A landscape with many valleys, sampled at points; each row gives a point and its height.
From any point a ball rolls to the lowest of the 2 points nearest to it. It stops when none of these is lower. Distance is the straight distance between rows; heights are no part of it.
j_610: 102  88  74  94  102  79  74  109  99  114  138  87  102  102  71  69  97  105  113  112  90  67  133  97  87  96  132  59  102  130  96  102  95  119  105  (h 446)
j_175: 92  79  85  88  94  98  71  81  134  117  109  65  93  95  70  87  107  110  96  118  117  95  126  101  103  95  116  55  117  92  83  95  97  114  99  (h 398)
j_341: 100  81  114  89  115  108  110  91  54  99  79  83  103  97  107  71  86  92  124  141  103  110  133  118  95  113  137  72  97  116  132  84  134  128  86  (h 533)
j_493: 136  113  89  111  78  62  85  115  121  67  65  132  73  131  131  118  129  97  86  87  111  87  88  68  123  96  81  110  97  85  79  99  70  77  87  (h 281)
j_904: 134  115  104  116  108  120  106  97  90  82  73  117  80  150  128  130  98  82  77  96  86  114  88  90  90  84  109  100  121  105  84  108  111  99  119  (h 166)
j_794: 99  126  88  121  100  90  93  120  112  84  129  104  107  124  74  83  102  90  122  93  109  77  115  113  92  94  112  95  85  88  102  118  66  119  121  (h 438)
j_42: 148  119  82  120  92  65  74  114  135  78  73  125  82  135  118  118  136  91  99  83  117  72  105  61  129  90  104  91  114  89  65  112  69  111  101  (h 254)
j_64: 90  127  92  98  92  97  49  106  110  88  117  81  97  89  72  84  94  115  101  93  110  104  128  127  106  102  93  94  79  69  110  123  100  101  108  (h 493)
j_572: 116  66  61  95  84  91  81  81  120  105  99  106  80  102  103  80  108  84  79  101  99  102  99  77  119  90  113  85  128  125  72  86  94  117  104  (h 499)
j_640: 116  91  107  118  92  110  131  108  87  103  82  121  113  99  139  123  103  94  111  90  89  106  36  76  131  87  105  136  97  94  102  87  100  77  90  (h 463)
j_517: 80  77  103  91  95  106  115  86  107  115  131  99  115  77  95  79  82  107  127  106  80  97  110  106  79  129  105  121  101  125  112  104  93  96  90  (h 204)
j_266: 92  88  135  99  95  100  117  99  89  121  96  87  96  89  113  67  81  103  138  128  98  120  116  132  95  109  119  112  94  119  146  114  113  97  83  (h 483)
j_268: 88  81  103  89  100  111  92  112  143  127  125  107  85  92  110  100  92  121  84  108  114  92  110  99  80  112  67  110  152  90  59  141  81  93  107  (h 355)
j_314: 99  101  98  91  124  110  91  100  65  95  90  92  100  114  82  90  82  88  93  126  109  112  148  113  65  98  114  56  117  117  101  120  124  129  110  (h 325)
j_73: 88  104  64  121  90  90  121  115  111  89  91  110  120  107  97  91  121  79  129  92  118  90  78  86  114  72  104  108  88  90  107  83  58  111  96  (h 361)
j_611: 99  105  99  96  85  122  100  112  109  76  90  105  72  104  141  100  96  104  74  78  101  101  58  99  113  85  77  124  109  71  96  95  93  76  106  (h 381)
j_480: 77  105  110  97  92  91  101  97  81  102  93  76  129  70  68  84  117  119  131  118  139  113  120  144  89  89  96  90  58  86  112  92  109  112  66  (h 718)
j_151: 143  110  85  109  85  59  82  75  121  81  75  93  85  90  89  109  111  100  71  100  132  105  107  87  139  95  101  72  86  96  52  88  90  123  113  (h 553)
j_261: 117  91  97  103  67  99  127  86  110  99  58  96  90  101  118  97  108  107  70  91  118  113  62  103  125  101  95  113  120  81  88  87  112  78  79  (h 448)
j_301: 123  97  94  115  88  100  149  83  82  79  49  92  106  110  136  109  104  77  91  109  106  108  84  95  117  87  137  87  110  121  83  78  112  124  87  (h 507)
j_702: 102  79  92  88  112  109  67  105  100  108  102  103  90  121  102  106  94  83  93  110  85  123  111  75  87  89  126  83  137  132  86  111  107  119  120  (h 378)
j_445: 120  116  99  87  85  115  99  83  110  85  72  89  75  101  110  104  93  108  71  81  121  110  76  109  100  91  73  100  108  79  98  84  105  77  94  (h 413)
j_204: 78  90  89  93  111  95  85  120  109  111  148  112  106  101  83  84  91  104  119  105  75  93  118  90  90  133  102  116  108  105  107  113  79  99  121  (h 133)
j_728: 85  88  91  89  95  100  111  108  104  99  127  119  103  100  100  115  104  91  103  90  85  86  72  103  108  112  94  122  104  91  98  102  91  78  111  (h 319)
j_367: 88  57  74  107  91  98  103  108  107  116  88  87  100  102  123  57  97  85  112  127  78  109  97  78  120  83  135  98  128  133  110  77  80  102  97  (h 453)
j_574: 103  91  76  110  74  83  117  139  119  92  71  121  108  92  133  103  144  121  102  94  137  80  57  71  124  98  80  147  104  59  72  88  81  82  63  (h 276)
j_182: 122  82  69  106  87  76  83  107  146  94  100  118  76  117  129  104  141  97  99  90  115  62  102  58  127  104  105  94  137  84  65  104  71  95  89  (h 220)
j_305: 85  116  114  99  105  101  89  106  58  69  98  88  98  98  103  94  93  99  125  106  89  122  106  128  86  98  109  108  59  100  133  86  115  95  95  (h 372)
j_45: 96  81  89  86  102  97  114  108  94  106  120  89  113  107  85  85  93  90  108  113  84  67  120  106  68  96  128  74  112  144  99  87  93  116  93  (h 462)
j_925: 96  88  90  93  103  88  92  110  72  87  104  117  108  111  93  78  99  75  122  113  84  115  95  101  112  102  127  104  93  119  121  84  94  120  110  (h 494)
j_520: 112  108  74  106  110  71  61  123  98  101  125  113  93  114  74  105  109  81  95  101  93  95  116  91  114  95  122  87  98  112  92  119  100  114  140  (h 445)
j_917: 116  113  66  117  107  87  63  122  126  96  96  136  79  126  106  107  111  78  87  84  102  101  99  60  127  73  86  106  112  91  72  122  76  123  133  (h 522)
j_931: 80  92  84  91  80  96  121  89  126  111  110  76  108  83  91  90  114  109  124  104  115  100  93  126  97  107  108  105  114  88  81  92  72  88  80  (h 449)
j_880: 105  137  90  106  102  70  56  102  86  75  94  87  84  102  68  81  83  95  107  116  138  94  127  120  105  88  111  56  79  87  102  110  110  135  119  (h 521)
j_991: 102  80  54  107  88  77  58  114  115  113  114  89  92  110  95  59  105  96  100  107  82  67  117  78  119  67  139  64  113  136  83  87  82  123  103  (h 432)
j_713: 121  99  78  82  81  90  103  98  99  84  85  107  112  92  92  112  117  99  76  83  110  112  73  94  124  91  105  103  75  89  85  82  110  112  89  (h 442)
j_220: 87  120  84  108  124  80  88  140  89  92  115  122  130  112  74  106  122  75  119  81  78  78  98  88  124  92  110  118  83  93  116  97  64  107  119  (h 219)
j_221: 99  78  83  108  98  102  125  95  63  101  98  98  129  93  113  88  115  83  145  116  98  106  82  112  100  86  140  98  104  130  96  76  93  106  75  (h 486)
j_102: 117  128  61  135  83  64  91  99  112  71  90  115  100  111  101  105  116  86  113  86  111  79  76  79  139  76  109  96  65  82  78  84  71  126  111  (h 243)
j_271: 96  88  132  93  92  129  128  76  103  123  100  95  128  63  101  131  98  125  97  90  111  99  71  105  101  104  79  115  88  84  108  95  134  73  70  (h 371)
j_211: 95  83  77  120  92  79  111  109  87  87  81  127  141  101  104  102  125  77  123  91  106  111  66  73  126  69  113  115  81  111  84  76  71  125  82  (h 337)
j_312: 85  77  116  85  96  81  102  110  78  110  109  89  105  108  97  65  92  107  146  139  77  72  152  127  64  123  117  89  94  134  122  88  115  131  69  (h 240)
j_718: 92  76  142  95  113  117  103  71  92  139  92  79  102  74  102  72  80  107  116  120  97  122  122  114  116  109  109  84  102  104  152  108  133  98  87  (h 510)
j_985: 68  81  91  91  87  98  94  110  84  110  143  110  134  73  73  100  117  114  111  94  98  102  85  111  100  112  104  131  69  92  103  102  119  98  90  (h 450)
j_405: 86  91  115  82  114  85  92  117  76  98  105  96  90  117  86  78  85  96  123  146  105  89  158  126  59  109  114  70  103  130  117  113  115  139  101  (h 288)
j_401: 107  81  79  96  80  83  102  119  152  108  124  107  89  91  120  98  123  117  97  95  128  53  98  78  109  120  92  107  132  70  69  117  79  85  86  (h 173)
j_380: 136  112  88  101  103  85  71  112  103  91  99  103  85  114  77  127  111  98  71  104  114  110  116  92  104  85  107  72  101  98  66  114  103  106  134  (h 428)
j_292: 118  118  84  97  96  83  92  118  122  91  126  109  92  108  93  118  113  119  96  82  108  80  85  81  115  104  99  99  79  59  85  113  83  94  116  (h 347)
j_31: 98  126  124  101  127  120  66  103  78  101  102  92  88  114  70  121  81  104  83  108  98  128  121  119  58  95  80  89  99  101  95  113  120  90  135  (h 393)
j_946: 101  66  79  89  90  79  74  90  81  94  91  97  99  89  95  66  98  87  116  128  94  123  119  99  118  108  128  86  91  126  111  80  107  117  95  (h 478)
j_168: 87  125  92  104  81  100  101  95  87  78  101  71  103  79  102  111  102  124  115  84  112  111  67  118  78  77  79  102  53  86  94  84  92  71  71  (h 365)
j_254: 107  90  96  100  100  91  126  122  116  92  84  125  107  122  121  114  127  83  101  77  98  81  80  74  116  82  91  112  119  90  102  105  58  81  89  (h 268)
j_263: 86  113  106  109  118  78  64  125  93  116  141  112  90  128  59  94  100  99  93  106  93  110  121  106  79  111  102  104  97  103  98  133  107  101  142  (h 461)
j_324: 106  102  129  102  129  124  103  85  66  121  105  86  88  103  106  83  76  95  123  129  80  111  141  118  81  123  130  85  112  124  137  104  138  117  106  (h 552)
j_606: 105  77  88  120  92  80  129  107  103  94  61  132  124  105  134  110  136  78  111  75  104  99  63  55  134  72  92  124  109  99  88  86  65  96  65  (h 306)
j_387: 81  98  159  88  125  114  91  75  94  153  111  97  92  101  84  75  80  117  105  117  60  109  151  119  72  129  92  103  107  137  130  122  135  135  101  (h 631)
j_864: 109  75  116  87  112  123  69  103  117  123  110  113  84  112  108  135  99  105  81  97  105  109  100  60  68  105  87  98  152  104  71  121  125  88  114  (h 324)
j_961: 74  127  80  101  95  96  96  142  86  88  106  102  119  93  99  101  105  107  130  91  87  106  74  107  106  75  91  134  60  88  114  94  71  89  90  (h 434)
j_135: 78  106  126  74  97  116  110  83  102  108  97  79  113  74  81  91  97  112  106  99  116  114  106  142  95  92  87  99  75  94  126  96  108  101  82  (h 708)
j_597: 107  114  60  125  96  60  87  104  80  78  104  129  114  107  80  93  109  68  121  98  96  87  92  90  132  93  114  94  69  106  91  85  81  128  121  (h 212)
j_179: 113  83  48  111  92  56  91  107  108  108  107  106  111  96  98  68  118  85  112  97  97  83  94  64  141  78  134  79  92  121  83  88  68  132  101  (h 418)
j_973: 113  124  114  108  124  131  114  100  99  110  111  114  84  143  116  127  91  94  95  85  77  109  100  91  62  107  103  110  128  106  100  120  113  93  121  (h 73)
j_148: 84  112  117  107  108  133  97  111  83  77  111  104  83  106  137  108  90  98  89  81  67  106  64  104  116  98  95  133  95  82  109  97  103  74  122  (h 348)
j_465: 91  66  105  88  106  116  87  69  108  128  81  86  101  83  85  74  88  94  76  114  111  131  116  103  114  93  92  79  116  97  132  106  130  99  97  (h 538)
j_748: 101  91  116  87  106  63  75  111  54  81  102  104  89  110  92  82  112  95  129  122  101  120  133  124  96  117  112  92  68  100  137  97  127  109  97  (h 397)
j_6: 109  93  123  106  90  118  125  113  104  83  97  128  82  114  157  108  109  113  93  79  93  72  56  92  104  111  72  138  106  64  102  103  98  62  82  (h 415)
j_983: 69  92  142  114  103  125  122  91  82  132  137  94  117  71  119  109  84  116  134  97  71  99  73  98  115  130  128  134  92  102  120  109  133  99  92  (h 452)
j_435: 122  88  102  97  96  121  125  86  120  119  83  85  89  121  114  100  86  92  96  111  100  93  86  96  88  96  124  89  154  124  91  92  101  100  94  (h 465)
j_629: 83  90  140  82  119  135  101  52  136  147  100  92  98  81  91  102  76  120  90  100  91  101  129  107  82  112  57  86  133  110  97  116  107  112  92  (h 691)
j_60: 80  86  95  116  111  61  82  136  89  116  145  111  120  111  71  67  120  95  151  112  71  60  137  101  92  125  120  112  84  125  123  97  81  114  101  (h 129)
j_130: 78  88  127  93  101  111  121  93  110  110  134  103  108  73  94  127  95  112  92  96  83  88  95  107  88  133  84  129  95  105  102  105  114  69  117  (h 277)
j_825: 95  116  147  97  128  122  103  84  92  139  118  103  96  110  75  94  76  114  86  105  79  119  126  124  63  118  84  105  111  120  109  127  123  111  120  (h 611)
j_525: 78  108  100  85  101  113  77  79  126  106  109  82  97  85  76  99  91  116  89  96  108  115  132  121  95  106  72  87  100  72  103  126  101  90  99  (h 473)
j_892: 117  115  122  103  108  115  128  96  78  75  80  95  107  113  101  128  70  86  89  106  108  92  93  97  73  103  118  83  106  114  110  91  123  111  109  (h 414)
j_773: 106  73  131  99  100  139  104  70  111  135  101  72  90  94  109  88  75  103  101  114  91  97  93  103  106  99  128  84  145  120  108  95  120  98  100  (h 437)
j_256: 114  104  133  98  115  135  91  80  115  109  70  82  95  105  90  113  84  102  79  104  128  125  116  106  71  82  83  75  134  95  95  111  114  95  106  (h 377)
j_200: 67  110  126  86  109  94  104  113  88  113  141  112  105  84  81  82  102  113  102  91  80  103  110  128  90  129  86  146  67  112  124  109  107  95  111  (h 503)
j_269: 111  105  91  124  101  86  122  106  52  57  69  124  134  100  114  111  106  73  110  98  101  108  74  88  114  81  115  109  71  123  82  70  86  129  99  (h 362)
j_599: 73  96  100  89  91  125  114  113  106  101  114  101  122  62  112  97  101  118  130  98  116  107  67  105  99  103  95  147  96  86  96  90  87  98  84  (h 357)
j_441: 122  92  94  104  84  100  151  96  115  101  59  95  94  128  132  110  116  85  100  107  111  91  75  89  100  93  124  100  130  112  95  77  99  99  78  (h 487)
j_879: 123  90  68  101  86  78  110  85  116  86  67  112  94  113  120  102  113  75  74  96  98  118  100  79  126  88  115  97  100  127  70  86  89  137  97  (h 482)
j_328: 103  110  102  112  85  95  114  91  89  60  64  88  93  100  133  111  99  89  94  93  97  135  68  96  116  76  110  103  78  101  95  83  93  97  95  (h 308)
j_759: 103  128  84  105  98  67  62  109  71  49  82  106  80  101  94  87  90  82  102  112  115  111  119  111  116  84  112  80  64  109  94  91  98  139  124  (h 531)
j_37: 79  87  78  109  96  84  90  130  103  108  129  112  130  91  85  72  109  95  148  106  90  87  109  94  108  108  114  119  90  101  114  105  64  103  99  (h 58)
j_110: 96  85  113  83  89  117  127  85  117  128  95  89  99  76  112  93  82  110  86  97  107  107  82  118  107  112  93  109  135  92  105  118  109  76  82  (h 506)
j_733: 87  120  126  97  111  128  113  89  84  93  107  86  104  102  107  111  80  98  113  94  78  116  103  119  82  117  119  113  87  106  132  100  126  101  102  (h 401)
j_834: 112  98  66  110  69  82  97  119  135  87  95  106  90  83  124  92  128  113  85  84  139  75  74  81  136  109  86  123  109  53  66  99  88  89  84  (h 230)
j_431: 88  133  103  100  116  87  85  128  69  62  105  99  92  119  93  118  102  86  86  88  81  108  94  101  93  90  109  105  67  109  116  90  101  100  132  (h 289)
j_159: 76  111  147  87  106  138  118  65  110  131  92  87  112  58  95  92  84  125  98  98  89  110  118  145  108  109  62  116  82  94  127  109  111  106  86  (h 694)
j_555: 94  110  119  95  123  105  92  104  113  120  136  109  95  121  71  127  104  106  78  90  93  92  123  88  50  122  86  108  120  119  81  115  113  97  131  (h 375)
j_437: 92  123  96  106  87  104  107  108  117  75  114  86  96  106  96  82  94  103  111  88  112  104  106  126  80  91  93  105  87  86  98  109  63  89  103  (h 419)
j_810: 128  88  129  113  104  138  109  76  98  122  101  100  91  107  111  120  82  92  83  100  83  101  82  88  113  109  127  92  125  110  110  99  141  97  113  (h 466)
j_636: 94  73  98  92  91  84  86  107  94  109  102  93  89  107  98  61  93  95  127  136  94  122  132  117  89  109  117  98  108  118  128  116  99  101  93  (h 456)
j_50: 95  125  76  111  95  91  89  138  87  71  89  114  124  105  110  121  125  100  106  67  88  92  60  78  130  64  82  128  62  81  91  85  64  96  89  (h 451)
j_9: 88  116  85  113  114  94  92  141  116  95  126  126  99  122  97  114  112  100  92  76  85  67  87  82  118  94  70  119  95  58  94  124  60  81  128  (h 376)
j_523: 78  134  102  100  130  85  99  134  78  90  132  110  111  122  77  102  115  95  100  80  74  101  103  102  90  118  108  127  78  101  118  93  83  91  131  (h 256)
j_897: 106  119  132  110  102  135  105  85  84  86  104  91  82  102  134  131  96  108  74  63  79  100  70  96  106  106  98  118  89  86  113  99  142  66  100  (h 382)
j_126: 122  111  94  115  84  87  100  118  97  66  84  123  81  134  132  127  111  102  84  80  81  84  68  75  98  95  73  119  84  85  97  98  86  53  92  (h 311)
j_671: 76  74  118  109  118  120  117  108  85  118  122  110  113  101  125  97  101  85  133  109  60  99  82  87  115  108  137  124  107  114  130  94  98  94  112  (h 408)
j_378: 88  84  110  95  107  124  86  98  103  113  116  102  87  109  106  100  81  91  102  112  78  119  103  103  94  108  114  108  132  111  110  120  109  93  120  (h 403)
j_687: 74  126  120  99  98  118  111  110  83  82  124  86  109  82  114  107  94  131  107  69  79  102  70  112  74  99  75  133  57  94  102  94  94  73  89  (h 391)
j_652: 124  121  79  116  77  73  110  112  83  66  91  103  111  100  110  136  135  111  110  90  124  85  70  96  93  72  94  99  55  90  70  78  91  83  77  (h 364)
j_473: 124  126  93  87  99  96  103  96  117  95  117  81  97  84  80  118  119  130  89  86  124  86  103  109  97  98  84  77  64  61  91  97  95  87  98  (h 313)
j_83: 68  52  84  105  97  116  113  118  115  130  115  106  109  101  121  56  90  91  118  120  72  85  94  86  114  95  109  121  125  107  119  100  72  98  96  (h 431)
j_565: 116  122  97  102  115  115  90  78  84  79  63  81  98  89  99  112  83  103  59  87  114  121  117  95  94  76  62  62  74  90  126  88  122  87  97  (h 59)
j_901: 108  111  106  86  113  95  110  89  100  95  127  94  101  93  72  129  109  106  90  94  108  88  119  113  75  111  93  80  82  102  100  97  104  87  114  (h 275)
j_801: 56  92  134  113  124  113  114  103  87  122  143  105  100  100  118  103  90  97  110  96  53  97  91  97  105  142  120  141  114  110  123  114  116  84  123  (h 430)
j_78: 128  120  79  109  93  102  102  87  103  82  60  74  91  90  82  96  102  107  59  103  142  111  118  107  95  80  74  67  86  79  95  80  105  91  98  (h 149)
j_485: 79  88  85  94  84  108  134  125  122  106  104  110  111  82  130  108  123  120  108  95  123  85  62  95  105  104  81  142  109  67  81  95  81  86  75  (h 320)
j_763: 105  129  96  97  106  84  53  114  85  94  109  95  91  107  58  80  85  101  113  112  114  103  146  132  82  111  97  88  88  96  117  121  113  116  109  (h 509)
j_707: 105  117  143  118  131  144  98  66  88  134  99  88  82  102  99  101  65  97  103  104  97  124  121  109  89  104  106  80  109  104  136  118  147  110  115  (h 571)
j_359: 90  97  139  99  111  133  114  83  113  133  130  113  94  96  101  97  66  119  86  102  70  102  102  105  78  133  78  128  128  107  94  132  109  101  123  (h 588)
j_412: 95  90  72  113  94  63  86  128  73  111  123  113  130  94  76  70  127  100  165  122  103  87  100  108  114  93  127  105  72  101  106  90  87  118  87  (h 123)
j_190: 109  67  89  86  80  103  118  94  123  112  88  105  90  102  120  93  100  105  81  102  107  91  69  88  116  116  95  113  145  84  81  94  97  82  87  (h 476)
j_360: 119  117  60  118  73  70  91  101  138  93  94  92  94  95  100  92  119  100  105  83  133  83  81  76  141  93  119  101  101  74  77  92  82  116  100  (h 274)
j_227: 96  102  150  106  105  125  131  69  102  132  112  89  112  64  98  132  79  112  99  94  87  91  92  109  95  122  92  110  91  113  123  106  137  75  96  (h 326)
j_386: 64  82  113  106  103  112  108  118  86  103  118  118  120  85  117  83  107  94  148  107  92  110  77  107  108  95  109  145  88  102  122  96  89  96  94  (h 385)
j_33: 84  101  105  97  101  74  84  115  100  116  144  99  115  103  60  75  104  111  126  110  71  69  153  121  75  139  108  109  84  134  109  108  99  127  102  (h 188)
j_760: 85  117  94  111  111  108  86  121  88  72  102  121  89  133  116  109  110  81  84  77  65  110  78  97  115  74  92  120  87  89  109  101  80  90  127  (h 318)
j_843: 92  122  103  102  95  107  95  94  80  66  76  75  85  105  103  114  77  95  93  114  104  124  94  116  90  82  101  84  74  97  112  86  108  92  109  (h 343)
j_771: 79  83  141  78  102  137  126  58  125  153  106  86  101  69  105  78  73  120  95  107  81  97  107  120  105  117  88  104  119  107  117  111  117  118  83  (h 674)
j_447: 84  90  84  92  96  78  105  116  81  105  116  93  119  98  83  79  106  102  154  134  96  88  129  121  80  113  125  100  74  116  116  89  96  123  81  (h 182)
j_922: 101  136  123  106  115  124  88  102  70  74  88  70  87  111  93  120  66  108  72  100  87  106  110  116  61  92  80  83  80  104  112  95  119  85  118  (h 373)
j_338: 109  93  86  88  90  88  81  101  127  99  123  93  99  99  77  99  107  107  96  97  115  88  99  92  114  105  115  79  110  78  81  108  83  105  111  (h 374)
j_355: 115  100  104  91  94  114  112  86  74  98  82  94  124  77  89  124  102  108  89  84  105  117  74  110  110  95  98  101  79  94  107  79  133  86  80  (h 412)
j_984: 81  89  91  92  96  99  67  107  120  121  121  99  82  114  83  76  91  97  107  118  104  118  123  118  83  94  99  94  124  101  100  135  101  111  109  (h 433)
j_593: 115  123  79  101  85  75  100  85  82  55  63  88  82  105  116  113  105  93  71  95  108  119  92  105  114  77  100  74  62  100  70  83  95  111  95  (h 272)
j_167: 105  95  93  96  122  113  68  125  116  117  123  118  93  126  89  129  104  92  96  100  94  101  110  61  68  98  102  106  139  116  74  115  97  102  135  (h 353)
j_476: 91  138  96  90  124  113  101  83  78  85  72  76  102  85  87  91  77  101  91  102  122  111  141  129  76  86  71  61  78  95  133  99  115  102  90  (h 155)
j_109: 84  110  129  86  123  84  76  120  83  121  136  111  86  117  68  79  102  103  103  109  82  109  135  129  76  133  95  125  94  117  124  115  113  104  128  (h 480)
j_453: 111  119  139  116  116  140  92  66  73  96  85  84  88  89  103  96  68  96  83  89  101  124  96  114  101  91  90  83  89  92  136  94  134  83  113  (h 589)
j_323: 87  102  105  83  92  97  116  87  129  104  134  96  102  76  88  130  106  123  101  95  96  84  110  108  82  127  78  106  83  87  83  109  88  81  96  (h 228)
j_129: 80  115  122  93  141  119  81  70  89  105  99  90  116  90  72  113  96  102  84  90  93  116  135  113  95  106  59  68  84  81  132  97  119  83  108  (h 621)
j_591: 103  98  93  92  96  109  130  79  88  98  99  88  114  92  107  97  105  95  127  96  106  115  82  119  92  104  119  97  105  101  100  85  91  91  76  (h 468)
j_43: 114  114  99  112  110  105  137  110  66  77  85  114  122  115  106  116  86  73  111  96  94  93  74  93  91  93  118  104  94  117  112  81  96  105  106  (h 388)
j_932: 114  102  58  108  84  67  114  99  98  87  78  83  106  100  87  85  116  87  102  115  129  98  99  105  119  93  130  75  108  110  69  79  79  119  92  (h 508)
j_414: 100  72  120  85  87  118  120  95  143  129  118  100  98  100  110  100  92  119  87  103  82  72  109  99  76  117  84  111  145  120  73  119  82  94  90  (h 304)
j_475: 135  111  103  109  88  96  84  78  98  68  58  110  73  126  118  120  97  89  61  96  102  129  95  96  112  86  89  90  100  103  61  94  105  108  109  (h 229)
j_146: 95  134  132  94  138  113  72  100  47  98  79  88  79  110  86  103  73  97  101  127  103  126  141  138  66  90  82  69  98  107  121  116  134  106  116  (h 363)
j_13: 118  90  114  106  103  111  116  97  87  106  98  119  98  106  127  123  87  90  84  88  67  107  57  71  132  113  121  118  113  102  109  102  124  88  113  (h 488)
j_731: 77  82  80  103  125  93  89  132  113  116  133  130  111  112  87  91  102  83  108  95  71  75  104  69  113  105  91  112  122  94  111  117  64  97  126  (h 186)
j_279: 117  71  104  89  91  95  71  97  125  96  97  122  74  109  112  126  107  106  72  98  114  98  95  68  98  113  82  96  137  81  69  122  112  78  103  (h 285)
j_346: 83  101  100  95  111  100  99  76  107  104  79  71  112  84  74  81  84  97  100  125  134  107  155  122  78  96  88  58  100  103  124  102  109  116  85  (h 223)
j_371: 101  82  112  100  102  111  108  82  59  105  84  89  117  76  111  89  98  95  126  118  100  135  92  104  115  100  141  97  82  115  125  77  135  116  81  (h 514)
j_235: 116  103  74  100  95  85  90  111  99  71  91  121  100  114  102  110  110  81  71  85  88  118  98  75  123  90  111  108  80  105  90  99  98  120  118  (h 464)
j_816: 96  70  99  82  74  97  134  97  143  125  119  99  100  78  113  100  118  127  97  96  113  62  97  104  90  124  77  119  127  94  73  109  83  81  69  (h 239)
j_138: 104  87  87  88  95  107  70  84  101  97  89  107  85  90  91  92  85  87  72  106  104  138  103  98  119  95  99  96  102  100  105  102  121  105  119  (h 558)
j_867: 141  103  69  103  86  72  110  108  113  80  73  105  90  120  99  118  109  85  78  110  133  79  111  77  89  94  110  71  114  115  74  95  98  113  100  (h 529)
j_105: 122  88  75  85  95  98  107  98  110  104  96  87  99  101  82  112  97  91  84  117  115  73  126  98  72  92  113  62  121  131  87  93  112  106  96  (h 479)
j_127: 126  95  57  115  92  80  56  100  132  112  103  114  79  112  99  88  112  84  87  98  110  98  105  67  125  76  111  84  131  117  54  111  87  137  122  (h 511)
j_859: 90  130  144  112  130  137  96  69  91  111  75  77  110  91  96  100  69  114  78  84  93  109  107  115  96  82  43  70  85  86  144  100  115  71  98  (h 606)
j_250: 117  96  138  83  97  127  128  87  130  131  96  103  83  83  127  108  75  132  73  97  107  90  89  103  91  127  67  117  142  83  95  126  106  79  88  (h 536)
j_674: 72  135  88  97  97  95  90  137  102  85  130  97  100  90  101  105  90  118  104  77  79  85  82  114  98  97  70  135  70  83  100  112  73  73  107  (h 417)
j_530: 85  85  113  84  98  83  77  104  77  103  124  100  115  77  73  73  111  110  124  102  103  117  119  126  101  117  101  106  68  93  130  105  119  95  84  (h 423)
j_298: 94  99  100  97  114  103  107  141  117  94  100  142  94  127  128  125  113  101  87  84  85  61  83  72  110  113  58  129  123  53  94  120  69  77  104  (h 399)
j_589: 95  103  126  98  104  118  126  76  100  107  61  68  121  85  87  96  75  93  89  112  125  102  123  121  85  91  99  69  116  112  127  98  122  109  78  (h 282)
j_376: 109  110  105  98  97  97  103  120  134  105  124  122  96  120  89  136  107  107  87  88  89  65  109  85  71  123  80  125  118  103  87  120  95  83  112  (h 341)
j_464: 118  96  89  94  87  92  121  110  121  91  101  115  105  125  100  125  112  94  99  93  100  78  89  85  86  105  102  103  109  100  95  100  88  88  95  (h 305)
j_98: 119  101  116  97  99  104  112  80  107  93  44  71  97  98  101  111  88  92  72  103  134  122  103  103  97  89  104  72  131  105  101  90  115  99  90  (h 335)
j_742: 129  125  86  110  105  63  77  95  90  65  77  107  82  105  91  101  92  84  76  116  127  111  118  97  121  84  106  63  79  113  51  99  91  151  133  (h 541)
j_666: 103  118  94  105  81  91  121  105  90  80  94  103  103  109  116  134  107  109  112  80  96  91  54  101  85  87  82  118  74  93  94  86  90  58  77  (h 340)
j_653: 109  109  71  94  95  86  107  99  87  81  88  87  100  97  86  99  97  89  95  116  123  105  121  120  94  91  119  67  97  110  92  103  101  107  99  (h 495)
j_874: 104  58  85  94  93  103  120  97  95  111  102  114  123  93  122  92  115  93  107  89  92  102  60  65  122  92  123  109  113  114  92  75  88  103  83  (h 370)
j_147: 97  119  67  114  94  70  95  118  58  81  110  112  126  97  78  93  111  95  137  108  108  99  90  111  103  90  120  99  50  97  102  87  98  120  94  (h 172)
j_920: 128  119  85  115  67  67  121  88  105  70  37  86  87  101  104  106  123  103  75  97  151  100  80  94  105  89  90  91  88  95  70  58  110  94  70  (h 496)
j_618: 89  118  123  83  106  133  97  79  118  97  107  84  88  84  104  119  93  123  74  82  97  107  112  120  83  101  58  100  87  73  102  108  107  71  97  (h 447)
j_740: 86  74  89  109  126  97  107  124  107  105  103  133  117  108  101  108  120  70  98  76  76  72  95  64  132  83  79  108  124  81  108  117  52  87  105  (h 227)
j_509: 90  128  140  102  113  139  108  82  99  100  111  84  86  109  112  133  85  115  83  81  71  107  101  119  78  112  88  112  91  92  110  111  125  74  114  (h 416)
j_331: 135  88  87  102  68  68  115  78  124  93  39  98  77  105  112  101  124  102  61  101  124  115  84  83  128  105  96  103  117  99  69  71  109  97  77  (h 474)
j_462: 82  85  119  79  137  115  64  71  105  125  112  97  101  94  72  116  94  99  85  105  99  118  129  86  92  112  82  67  117  95  115  104  127  95  120  (h 633)
j_206: 87  53  85  101  85  125  128  101  111  131  115  96  121  82  119  77  103  112  117  110  87  82  67  81  103  102  112  120  125  113  92  76  89  92  76  (h 400)
j_273: 85  133  105  105  97  103  95  91  93  89  96  65  119  65  67  95  102  127  108  91  130  94  115  133  87  77  68  76  39  80  112  85  100  94  78  (h 726)
j_362: 124  113  112  105  116  118  76  87  80  89  83  101  87  118  87  121  97  93  69  103  120  128  114  107  73  77  89  65  113  98  77  110  120  102  124  (h 406)
j_808: 77  88  115  87  105  98  103  70  95  122  109  86  118  72  72  98  82  100  119  112  86  97  135  126  80  125  94  90  92  125  126  100  122  98  83  (h 266)
j_839: 86  109  90  96  90  103  108  100  141  100  108  93  73  105  111  89  100  111  92  93  122  108  100  113  87  99  80  109  128  75  79  127  69  81  102  (h 392)
j_452: 97  85  77  92  97  96  93  77  80  89  82  85  117  67  95  92  107  95  112  111  119  137  109  95  110  97  118  85  72  104  109  74  119  118  82  (h 497)
j_212: 110  89  111  116  82  118  126  114  87  97  82  132  100  91  166  118  114  117  101  91  109  87  30  80  126  100  82  148  103  69  89  91  116  71  70  (h 440)
j_295: 83  84  147  78  98  119  108  71  111  138  108  98  97  73  97  64  88  125  120  122  68  105  142  133  91  129  89  121  97  128  125  106  108  133  91  (h 652)
j_80: 92  70  79  85  89  91  109  78  131  119  96  65  92  86  90  78  112  116  91  107  119  112  99  94  106  112  109  74  133  87  79  81  88  91  80  (h 422)
j_180: 130  121  56  117  88  54  120  109  93  69  66  103  103  115  106  95  108  81  87  97  132  79  106  85  121  88  119  72  100  111  57  95  77  141  95  (h 518)
j_278: 112  110  149  117  104  141  122  95  116  136  118  106  80  94  127  110  58  114  88  93  91  87  79  93  102  125  91  121  136  90  105  133  121  91  112  (h 565)
j_639: 112  71  60  96  109  84  110  108  105  110  96  121  113  109  112  87  119  81  102  92  81  94  84  54  131  85  113  94  114  113  94  82  56  110  97  (h 395)

Where does a ball stop that starts at each point below?
j_180 -> j_874
j_127 -> j_323
j_109 -> j_565

Call two points neighbours if one is among the 2 nearest of the other. Go from one point of each pair to the other, from neighbour to neighbour, staying as low as possible. Name the highest point that can't be avoided.
j_279 and j_323 -> j_555
j_37 and j_834 -> j_360
j_323 and j_834 -> j_728
j_773 and j_261 -> j_13
j_565 and j_973 -> j_362
